Points on a hilly landscape, in no order, each with its height.
A ball rolls from a point to whichever of its 3 nearest points has the largest drop for the distance, and stops where none of them is lower. Distance is the straight distance between rows; heights are no part of it.
Losiv (h 182): [164 141 129 136 134 138 104 103 151  98 153 132 126 133 160]
Podun (h 210): [ 96 122 122 101 153 148 126 135 112 146 127 119 139 141 116]
remob (h 199): [117 130 112 107 165 153 113 141 130 124 106 121 140 163 129]
Doluv (h 45): [101 117 121 103 177 159 106 170 107 147  80 110 136 164 114]
vava (h 148): [132 133 122 110 169 156  87 150 135 122  78 118 138 181 143]
temol (h 712): [125 111  94 170 135 104 125 165 188  72  77 125 139 146 115]
lubaf (h 70): [ 81 136 124 117 113 125 154 119  97 159 166 105 154  84  98]
Vudiv (h 60): [ 83 150 111 130  96 114 154 107 121 135 170 113 151  80 114]
rim (h 249): [118 118 156  86 170 179  85 164  86 168  75 134 115 183 130]
gamin (h 464): [112 138 119 114 122 139 142 116 110 141 156 126 139 108 123]
Vose (h 593): [ 64 112 122 101 158 136 140 180 100 156 110  92 166 133  75]
gode (h 95): [155 131 141 100 159 156  93 121 125 129 119 130 126 172 163]
Buro (h 41): [101 131 108 116 148 139 129 131 128 125 138 118 146 134 118]
lape (h 609): [155 120  97 174 118  91 121 166 205  64  92 142 132 134 129]
Dokab (h 96): [156 148 118 176  54  83 119 118 168  93 164 166 124  86 138]
vuner (h 461): [148 153 119 140  99 122 124  85 139 119 171 138 125 105 147]
Mes (h 639): [138 129 108 160 107 105 134 137 171  80 136 150 140 116 125]
vol (h 113): [184 138 149 132 130 130 102  84 144 104 165 134 119 139 182]
fen (h 209): [169 125 115 152 154 127  86 148 184  83  84 122 149 173 163]
beni (h 286): [ 92 121 101 139 140 127 140 145 138 113 127 116 160 127 103]
masi (h 123): [191 116 183  91 136 150 149  78  63 189 135 140  58 147 169]
rur (h 205): [135 118 163  87 132 153 138 103  68 189 145 134  86 112 137]
niru (h 533): [ 96 157 120 145  71 109 148  79 126 150 174 118 128  61 120]
vogu (h 91): [186 130 173  91 141 148 130  92  78 158 148 134  74 150 176]
Sot (h 328): [122 105 166  83 151 163 122 135  62 186 118 141 107 136 121]
zuvig (h 603): [133 110  99 187  91  71 154 176 185  68  95 147 122 116 104]
modu (h 179): [178 140 138 129 150 139  90 114 161  99 137 127 136 160 170]
patav (h 370): [ 99 122  98 134 156 127 130 159 156 107  91 110 150 154 111]
dibe (h 233): [133 135 118 119 140 142 112 119 140 119 144 128 129 140 138]
nokat (h 853): [129 128 102 186  44  44 152 163 179  82 122 168 131  85  94]
litef (h 449): [188 145 134 156 100 109 106  90 169  91 169 152 124 117 160]
guzu (h 364): [111 119 154  83 138 149 145 122  61 191 142 120 116 106 113]
butov (h 442): [172 140 123 160 115 121 107 119 183  79 135 144 135 138 153]
duzel (h 140): [109 122 129  97 166 160 108 150 100 148 106 127 132 165 125]
kugu (h 395): [ 87 116 137  90 145 146 144 145  82 175 134 111 141 115  99]
lepi (h 657): [109 150 106 175  45  81 140 122 164  99 156 157 144  70 102]
kul (h 530): [ 82 110 147  93 170 159 129 176  77 175 102 111 145 137  81]
popil (h 18): [145 133 105 147 150 134 101 132 173  88 115 133 148 160 144]
Neri (h 484): [ 77 121 149  95 116 131 152 126  76 185 157  92 148  85  93]
nerob (h 486): [ 98 140 105 135 120 122 145 124 139 119 145 127 153 111 109]
befi (h 374): [153  92 190  85 156 178 109 133  61 185  86 157  83 159 133]
tebo (h 101): [160 127 170  97 123 141 152  85  56 202 141 127  69 105 140]
sama (h 211): [172 100 198  99 134 163 140 111  55 188 112 147  62 151 150]
panu (h 176): [136 122 153  88 153 162 115 122  89 159 125 131 106 156 146]
midu (h 103): [ 70 115 100 155 134 105 162 160 139 105 110 103 166 121  90]
bute (h 74): [171 147 148 113 126 140 125  71 111 135 169 131  97 137 175]
bopuz (h 525): [118 158 117 138  77 118 136  79 129 139 177 137 123  79 133]
resig (h 396): [160 151 121 169  79 106 114  93 161  94 175 156 124 100 150]
virad (h 339): [103 155 144 108  99 128 149  78  76 194 162 102 104  66 126]
pamuk (h 283): [190 136 146 149 140 115  85 123 183  77 133 138 145 154 168]
dula (h 634): [ 63 118 133 111 140 122 156 156 109 153 139  93 174 112  85]
Terif (h 394): [ 86 100  93 183 120  78 170 177 175  71  70 117 144 126  88]
bim (h 132): [172 120 173  86 140 156 137 103  64 185 139 140  74 137 154]
mikop (h 410): [152 122 104 161 124 109 117 146 189  77 112 139 141 137 136]
kud (h 741): [130 112  90 176 147 119 106 175 189  78  45 105 137 167 134]
zoguf (h 42): [168 137 150 104 144 153 109  98 111 137 150 132 110 154 170]
Furir (h 306): [ 68 118  98 135 166 125 148 169 143 119  87  90 161 147  84]
fove (h 454): [111 129  99 145 129 119 132 134 155  99 129 131 150 119 115]
gesa (h 168): [151 152 147 103 111 140 143  69  81 184 157 121  78 109 154]
Vaz (h 681): [110 122 102 175  87  82 145 148 176  79 127 153 141 102  99]
relen (h 63): [ 90 114  98 182  99  65 172 170 171  73 101 125 147 104  78]

Where does a ball stop that starts at each point below?
kud => popil
vol => zoguf
nokat => relen
kugu => Buro
Neri => Vudiv
dula => Vudiv
bim => zoguf
masi => zoguf

Call two points neighbours if one is among the 3 nearest of the other. Go from one point of each pair to the other, from neighbour to neighbour, staying as low as possible. Name the highest point that can't be avoided.
popil and Dokab => litef
relen and popil => lape
midu and popil => beni
Buro and Doluv => Podun
tebo and popil => pamuk
zoguf and tebo => bim
